Each scene shows the same named points in several views. A view is turned or mirrored, shifted and resized as a whole, has a little noise and may leave points out.
In the rows, 128 means zero.

Scene 1
View 1
<221>: [178 106 134 125  72 155 170 122 111 172 140 135 170]
<73>: [143 106 163 108  65 177 155 142  89  83 133 125 146]
<165>: [142 109 172 111  70 169 146 156  84  93 135 110 145]
<197>: [150 109 132 118  89 156 183 113 101 147 136 137 160]
<158>: [153 110 154 113  74 172 163 135 100 107 137 128 157]
<111>: [172 113 120 123  88 165 192 105 115 160 140 150 175]
<22>: [114 112 178 112 103 143 156 152  72 135 133  82 126]
<67>: [175 122 164 119  85 161 161 153 103 155 143 108 167]
<66>: [130 126 174 106 103 162 161 158  79 109 135  94 141]
<203>: [146  79 144 121  41 153 146 121  93 125 126 132 135]
<120>: [154 111 118 121  95 160 194  99 107 149 139 151 168]
<134>: [141 102 118 121  96 158 192  92 103 146 134 147 156]
<112>: [132 135 169 102 115 169 173 153  85 106 140  99 150]
View 2
<112>: [103 142 177 111 102 129 108 136 126  79 137 164 147]
<111>: [126 150 132 157 142 126 131 113  96 118 170 171 119]
<67>: [110 129 170 147 151 121 119 129 110  98 131 166 144]
<134>: [125 147 120 148 107 135 141 118 107 109 171 161 116]
<165>: [114 110 191 136 113 122 136 130 144  93 109 165 141]
<66>: [ 97 131 192 110  96 125 111 140 138  76 121 163 152]
<197>: [124 141 143 143 106 129 137 120 118 105 157 165 120]
<73>: [119 129 183 141 110 121 131 119 142 111 131 178 126]
<158>: [119 134 174 140 112 123 128 117 135 111 141 175 127]
<22>: [101 117 161 121  98 133 132 144 124  61 119 141 155]
<203>: [131 106 150 161 107 129 165 116 137 112 128 161 118]
<221>: [123 133 139 166 152 125 137 118  98 112 149 163 127]
<120>: [127 153 125 151 119 129 136 114 101 114 173 168 117]
View 3
<203>: [174  91 122  50  97 171 182 129  91 153 172 156 168]
<112>: [127 107 132  40 125 154 148  85 137 117 139  97 126]
<111>: [151 125 105  53 167 142 141 124  79 146 141 166 132]
<22>: [149  98 150  68 108 184 148 106 160 131 136 102 149]
<66>: [144  99 141  47 111 156 154  93 144 120 138  96 139]
<197>: [136 104 105  43 131 172 156 112  84 145 160 145 140]
<73>: [151  87 122  25  92 145 182  98 102 128 169 120 151]
<67>: [169 124 136  55 144 125 147 120 121 131 129 140 142]
<134>: [130 109  93  54 151 195 145 121  75 152 162 161 135]
<165>: [172  97 146  43  91 136 174 107 132 127 147 115 157]
<221>: [165 126 113  63 159 147 148 134  82 150 139 172 146]
View 4
<165>: [ 81 172 103  87  67 111 113 132 162 139 120 108 108]
<203>: [117 204 109  85  69 136  77 146 175 144 131  56 159]
<158>: [ 95 166  94 102  82 147  72 135 125 143 141  86 135]
<221>: [163 168 100 113  86 177  65 194 125 113 149  59 123]
<197>: [108 168 113  98 105 177  64 144 103 126 131  54 136]
<134>: [126 162 118 104 121 199  54 159  84 114 128  24 135]
<120>: [133 158 105 112 111 198  45 169  83 115 142  37 137]
<67>: [134 152  88 114  76 143  96 182 135 117 144 106  95]
<111>: [153 159  98 121 101 198  45 188  92 114 157  50 134]
<73>: [ 65 176 100  89  81 131  86 110 136 153 131  91 144]
<112>: [ 64 133 102 108 104 146 102 126  88 130 122 119  89]
<22>: [ 79 149 134  88 107 130 136 131 128 115  82  91  73]
View 5
<197>: [120 140 156 123 111 193 121 169 142 131  97 145  99]
<203>: [ 76 174 172  96 118 196 140 147 128 172 102 114  92]
<134>: [116 116 138 137 108 182 127 165 135 116  66 158 105]
<73>: [120 170 185 110 127 202 117 170 157 163 166 114  90]
<120>: [113 124 148 136 107 194 126 186 135 116  64 173 110]
<66>: [179 188 167 110  84 211  91 147 133 136 170 118 103]
<165>: [135 210 190  95 103 216 104 159 124 171 168 109  99]
<67>: [140 199 185 109  85 234 101 186 104 142 113 164 125]
<22>: [174 193 156 102  64 198  98 109 114 139 147 106 107]
<112>: [189 171 166 122  83 211  84 160 145 124 168 133 106]
<158>: [121 162 178 115 114 208 110 184 148 150 139 140 102]
View 6
<158>: [215 112 153 121 110 111 136 171 144 121 138 125 163]
<221>: [216  95 176 114  88 147 121 143 166 106  70 144 158]
<203>: [174  92 136 140 137 149 119 192 144 130 103 131 143]
<197>: [219 101 150 152 108 115 126 141 149 122 108 126 154]
<66>: [212 142 134  91 135  92 113 152 126 128 141  79 178]
<134>: [229  90 149 174 101 121 126 115 158 117  82 134 143]
<120>: [235  93 149 175  95 113 125 104 157 117  85 131 146]
<165>: [185 128 141  83 139 122 120 197 130 129 140  98 172]
<67>: [219 125 172  74  96 129 120 151 152 113  99 116 178]
<111>: [239  94 176 144  76 130 131 121 168 106  74 151 154]
<22>: [193 139 124  91 156 108  94 134 127 130 112  64 169]
<112>: [235 135 153 109 106  85 128 144 133 122 148  99 178]

In a view up to two points have been moved. Name them for each view, in the order of its rows, or write none.
view 1 => <165>, <197>
view 2 => <66>, <73>
view 3 => <111>
view 4 => <203>
view 5 => none
view 6 => <120>, <112>
